Each row is a point on a landscape with many valleys, with its height.
From any point a ball rolls to the lowest of the 2 points nearest to it. It stops when none of these is lower. Distance is the straight distance between rows; heights are no part of it.
J_747: [146 148 142 141  87 142 181 114 132 158  66 114  91  91  85 110 135 163
 119 140 164 130]  (h 592)
J_73: [104  62 141 161  72 128 183 137 113 139 137 127  69 135 141 135  92 111
 169  97 143 135]  (h 303)
J_308: [119 153 112 124 146 134 115 133 140 141  96 130 108  99 112  95 155 128
  84 130 112 137]  (h 441)
J_259: [163 184 119  99 164 129  88 113 156  88 123 130 169 125 124 107 141 112
  96 146 117 138]  (h 333)
J_721: [122  99 167 142  67 131 154 106 117 181 130 121  76 142 121 175 132 145
 185 151 153 125]  (h 250)
J_432: [124 140 148 165  72 136 189 126 142 168  68  87  65  58  89  99 115 169
 113 114 158 111]  (h 591)
J_125: [137 130 149  89 104 137  90 104 129 185 122 138 139 165 127 155 145 115
 167 199 174 128]  (h 548)
J_993: [157 120 166 119 107 174  83 144 108 218 128 121 128 125 169 113 157  95
 163 181 172 105]  (h 195)
J_674: [153 116 137  71  88 118 144  97 126 170  99 140 142 121 114 119 132 122
 158 179 185 137]  (h 442)
J_231: [188 156 102  62 148 122  97 143 140 141 116 163 185 103 107  72 141  97
 107 170 142 168]  (h 473)
J_247: [ 94  92 119 141 196 115 121 176 113  44 222 102 152 173 149 148 112 145
 126  82  51 152]  (h 562)
J_882: [141 110 175 133  83 146 112 104 132 217 103 110  94 127 125 137 159 144
 187 189 168 120]  (h 162)
J_625: [111 103 123 157 162 124 125 168  98  98 183 137 143 146 188 116 121 103
 112  80  95 111]  (h 324)
J_42: [120 137 117 131 205 113 106 155 126  29 204 101 171 156 152 139 121 143
 113  83  50 136]  (h 626)
J_538: [132  50 146 147  62 151 182 119 114 155 150 146  85 108 147 127  84  85
 194  93 146 144]  (h 270)
J_728: [121 167 126 129 189 125  69 120 152  70 172 107 160 175 151 141 139 136
  96 104  70 129]  (h 337)
J_655: [189 125 118  72 139 156 100 145 106 145 148 177 176  97 143 110 134  82
 138 155 144 146]  (h 338)
J_300: [ 90 124 137 166 169 116 131 134 114  95 157 117 131 168 147 146 130 135
 103  90 102 108]  (h 447)
J_439: [138 147  69 111 156  98  95 162 141  86 125 131 170 121 150  85 123 114
  81 124 100 133]  (h 648)
J_543: [140 118 124 120  99 143 146 139 125 167  79 109  78  68 120  72 143 121
 113 127 151 140]  (h 378)
J_900: [174 124  92 111 153 132 116 156 128  97 147 159 152 101 142 100 132 109
 104 110  75 153]  (h 560)
J_304: [156  50 136 113  66 162 151 136 109 175 152 151  90 105 163 107 103  71
 186 122 149 137]  (h 229)
J_30: [ 97  97 109 166 155 113 144 167 110  93 146 124 121 122 167 104 107 115
  96  79  92 110]  (h 237)
J_615: [143 164 155  79 115 133  85 120 157 187  84 131 166 140 103  90 153 108
 137 212 207 139]  (h 443)
J_32: [140 116 102 101 148 120  81 173 106 106 177 148 167 129 163 126 114 117
 123 116  84 124]  (h 499)
J_360: [ 95 107 148 175 140 137 121 136 118 158 118  99  78 118 161 124 141 136
 103  91 112  95]  (h 451)
J_62: [144 131  92  89 102  94 129 127 142 105  92 155 149 124 102  98 126 135
 112 145 133 155]  (h 274)
J_916: [ 82 141 129 134 151 117  81 123 128 152 122 105 108 133 136 136 149 140
 102 125 115 109]  (h 502)
J_709: [113 177 130 127 134 125 108 107 155 129  95 128 138 125 103 124 135 147
  98 147 159 130]  (h 450)
J_74: [136 133 139 100 142 151  87 125 124 147 150 151 153 153 142 151 143 112
 149 147 134 130]  (h 623)
J_414: [102 158 127 153 152 124 149 116 116  86 144 134 126 154  99 189 121 166
 124 103  98 135]  (h 602)
J_69: [151 122 131  76 105 134 129  92 130 151 126 164 153 135 115 157 130 118
 161 153 162 145]  (h 501)
J_221: [126 169 132 113 144 139  72 117 146 164  95 126 148 122 136  91 150 108
  99 160 157 111]  (h 230)
J_768: [160 143 136  87 105 123 117 123 146 169  81 135 148 113 124  94 138 115
 138 190 193 136]  (h 370)
J_809: [131 127  96 133 130 121 160 124 132  79 106 141 117 113 123 118 116 126
 106 104 111 139]  (h 430)
J_72: [126 131 136 110 154 127 103 131 117 113 175 144 143 167 142 169 142 122
 146 126 110 150]  (h 583)
J_645: [ 95 130 130 159 102 125 146 129 122 132 110 125  90 136 107 150 126 154
 133 113 134 110]  (h 494)
J_682: [122 163 124 133 159 122 163 101 135  47 137 126 163 145  99 186 126 173
 115 100  99 131]  (h 630)
J_854: [131 145 102  86 120 100 137 104 144 104 106 145 151 149  93 149 122 152
 129 147 146 150]  (h 192)
J_93: [144 152 155 143 110 147 134 122 131 154  76 108 108 101 143  71 146 130
  94 137 175 111]  (h 376)
J_396: [ 86 156 116 156 213 100  90 131 136  46 178  73 168 176 132 134 123 157
  91 100  49 107]  (h 724)
J_281: [ 44  76  99 201 122  98 188 157 121  95 116 112  92 119 133 105  92 126
 123  67 113 104]  (h 452)
J_589: [120  66 158 160  70 131 154 131  96 172 160 121  69 154 138 169 121 134
 185 126 131 138]  (h 279)
J_867: [112 214 139 103 144 126  84  93 184 132 106 114 161 143  92 127 135 138
  99 162 164 132]  (h 490)
J_307: [113 109 120 129 128 114 160 121 115  98 140 137 123 156 105 172 110 145
 139 105 101 143]  (h 578)
J_347: [113 140 104 173 118 110 220 127 140  73  97 129 118  96  63 155  91 184
 115  90 113 124]  (h 524)
J_752: [ 78 104 113 168 157 107 180 140 125  59 144 121 125 153 114 155  99 149
 131  72  93 119]  (h 455)
J_798: [146 168 116 112 185 132  62 124 147  81 152 120 184 146 149 111 132 116
  93 129  98 138]  (h 251)
J_944: [ 78 112 120 173 193 105 153 147 117  60 164  98 139 176 145 145 114 147
 107  75  76 113]  (h 503)
J_578: [154 105 103 115 109 120 169 108 121 100 119 162 120 107 122 119 103 106
 137 108 120 159]  (h 472)
J_78: [166 139 104 110 168 139 116 123 126  63 161 145 153 121 124 128 134 114
 107 110  72 160]  (h 590)
J_717: [120 107 108 118 130 117 102 151 115 123 147 144 145 138 157 135 114 107
 125 119 115 122]  (h 552)
J_268: [121 121  92 133 132 107 107 154 127 113 109 133 137 117 150  94 123 111
  98 111 117 121]  (h 600)
J_915: [154 132 142  63 124 136  99 102 132 176 119 155 168 137 121 127 135  95
 172 206 188 135]  (h 595)
J_367: [134 116 155 129 128 153 117 119 113 154 153 146 138 159 170 159 142  99
 140 130 136 105]  (h 585)
J_147: [174 170  95  84 148 106 122 124 152 118  89 152 169 102  95  69 142 128
  89 160 153 171]  (h 408)
J_208: [ 84 168 111 133 177 106  52 125 159 124 120 102 138 135 158 110 141 124
  75 133 104  96]  (h 599)
J_787: [133 105 130  99 129 122 138 103 119 115 173 145 130 167 122 183 117 128
 158 126 118 145]  (h 546)
J_284: [ 93 112 159 180 109 133 181 116 118 146 131 116  77 142 120 182 124 150
 143  95 130 108]  (h 513)
J_953: [153  93 139 109 114 151  89 165 101 183 185 155 157 129 187 130 139  89
 139 146 134 113]  (h 193)
J_244: [118 139 148 163  87 132 207 112 139 134 108 123 105  88  72 172 106 175
 134 102 146  99]  (h 566)
J_521: [104 138 126 125 122 123 114 132 121 153  92 123  91 115 119 126 144 142
 116 131 127 129]  (h 468)
J_271: [130 114 171 142 127 141 153 105 113 156 170 135 130 188 154 187 140 126
 156 122 140 121]  (h 551)
J_931: [122  98 125 154  79 134 220 118 133  98 106 135  94 101 106 117  75 120
 152  80 142 141]  (h 357)
J_139: [101 132 148 183  76 132 197 120 131 151  83  89  71  80  91 150 108 189
 130 107 149  95]  (h 580)
J_688: [ 66 107 105 195 160 100 179 152 114  70 119 107 106 128 119 119  89 145
 116  65  82 105]  (h 406)
J_812: [ 82 112 104 180 127 104 191 125 129  85 111 117 109 123  92 161  92 166
 130  84 111 116]  (h 496)
J_588: [134 148 158 104 101 133 135  87 135 151 115 140 133 143 100 168 137 136
 151 161 166 122]  (h 541)
J_782: [174 129  92  75 141 125  72 161 114  87 182 149 197 118 152 120 119 107
 132 132  83 146]  (h 446)
J_976: [152 149 148 115  98 140 150 100 138 175  85 130 117 105  99 135 146 147
 138 159 167 136]  (h 572)
J_999: [142 128 171 144  78 142 105 122 120 219  85  82  70 111 133 110 171 158
 159 183 165 112]  (h 113)
J_311: [123  77 101 149 184 102 129 200 105  56 218 131 152 163 164 127 113 125
 140  80  56 131]  (h 491)
J_859: [143  81 123 106 105 129 161 111 114 124 151 169 123 130 118 150 113 111
 158 121 124 147]  (h 510)
J_650: [120 101  94 166 106 130 190 134 123  84 113 140 100 104 116 115  88 116
 127  85 108 135]  (h 390)
J_159: [ 91 163 139 157 190 126 100 119 143  86 160 109 143 163 137 165 135 147
  82  97  82 110]  (h 394)
J_841: [111  85 118 146 187 113 106 197 108 100 222 128 150 160 191 127 119 113
 116  79  66 115]  (h 413)
J_913: [173 144  90  81 145 118 103 151 131 109 130 167 154  99 122  84 145  97
 111 147 105 173]  (h 522)
J_463: [155 194 129 116 143 122 121 106 159 109 106 124 167 124 108  96 137 128
  86 148 151 139]  (h 399)
J_567: [ 88 177 124 126 142 110  86 100 147  96 145 124 150 191 112 195 125 169
 129 134 116 131]  (h 52)
J_16: [152 167 135 125 135 132 115 131 146 148  70 123 141  97 129  64 155 115
  81 163 175 119]  (h 319)
J_47: [ 88 176 141 127 160 124  40 116 152 168 127 106 128 143 144 117 153 124
 107 150 118  94]  (h 550)
J_145: [115  97 178 172 108 125 162 107 123 155 157 128  85 180 125 189 138 148
 158 121 136 113]  (h 528)
J_372: [126 165 150  90 110 131  85 101 146 161  93 120 149 153 108 138 146 116
 143 190 191 135]  (h 504)
J_153: [111 177 157 130 123 136  80 107 152 189  89  95 127 126 118 105 154 135
 110 168 175 109]  (h 133)
J_582: [134 138 112 150  93 125 210 113 141 107  81 131 106  77  66 149 105 162
 115 103 137 136]  (h 547)
J_596: [122 158 171 129 112 148  78 123 137 220  77  79  96 107 119 106 170 148
 139 183 170  99]  (h 46)
J_634: [165 125 150 118  85 162 139 129 127 187  90 118  93  83 126  77 152 122
 145 158 174 137]  (h 341)
J_876: [168 108 129  87 122 150 104 134 111 170 155 167 150 124 169 116 134  70
 154 148 150 121]  (h 268)
J_660: [142 136 119 126 130 151 111 149 123 164 106 132  99  71 138  74 154 118
 100 143 125 129]  (h 411)
J_819: [166  67 131  94  61 157 133 152 108 197 129 159 101  80 140  92 117  71
 189 150 167 135]  (h 182)
J_693: [173 153  97  96 126 102 165 118 149  95  89 143 153 108  83  83 124 125
  97 141 140 168]  (h 343)
J_75: [122 132 152 159 123 151 124 118 124 167  88  94  86  98 151  99 159 129
 103 120 130  93]  (h 419)
J_759: [131 107 167 115  85 126 126  83 112 186 124 120  99 138 104 177 158 137
 177 183 161 130]  (h 213)
J_287: [101 163 115 117 127 115 121  99 143 112 119 126 146 158  88 186 127 165
 126 140 133 142]  (h 117)
J_846: [154 110 152 123 106 145  65 177 101 210 161 141 138 123 177 131 149  91
 170 172 150 101]  (h 110)
J_830: [105  78 126 175  72 138 208 119 128 127 111 119  70 117 117 141  80 138
 155  83 141 120]  (h 330)
J_659: [151 141 108 127 165 135 145 107 129  37 150 127 146 127 101 159 123 148
 113 102  78 147]  (h 624)
J_110: [189 115 102  67 149 135  99 132 126 106 168 166 177 110 143 120 120  92
 130 140 109 151]  (h 395)
J_245: [ 84  92  81 184 180 102 162 160 114  55 145 115 128 131 151  92  91 129
 110  65  67 115]  (h 334)
J_482: [116 147 105 147 206 107 114 128 146   4 170  83 165 169 139 148 117 166
 109  94  51 130]  (h 679)
J_967: [134  82 148 140  77 151 146 139  98 180 139 137  81 125 147 128 118 108
 173 126 141 131]  (h 271)
J_621: [145 133 156 118 100 150 102 130 116 192  86 115 116 115 148  95 151 113
 143 169 180 115]  (h 281)

Two balls start at each pair of points below. Name the first point that both come to, or write none.
J_482, J_659 => none
J_367, J_32 => J_846
J_208, J_809 => none

For each start below, name the point where the ball stops.
J_78 => J_567
J_47 => J_846
J_268 => J_846
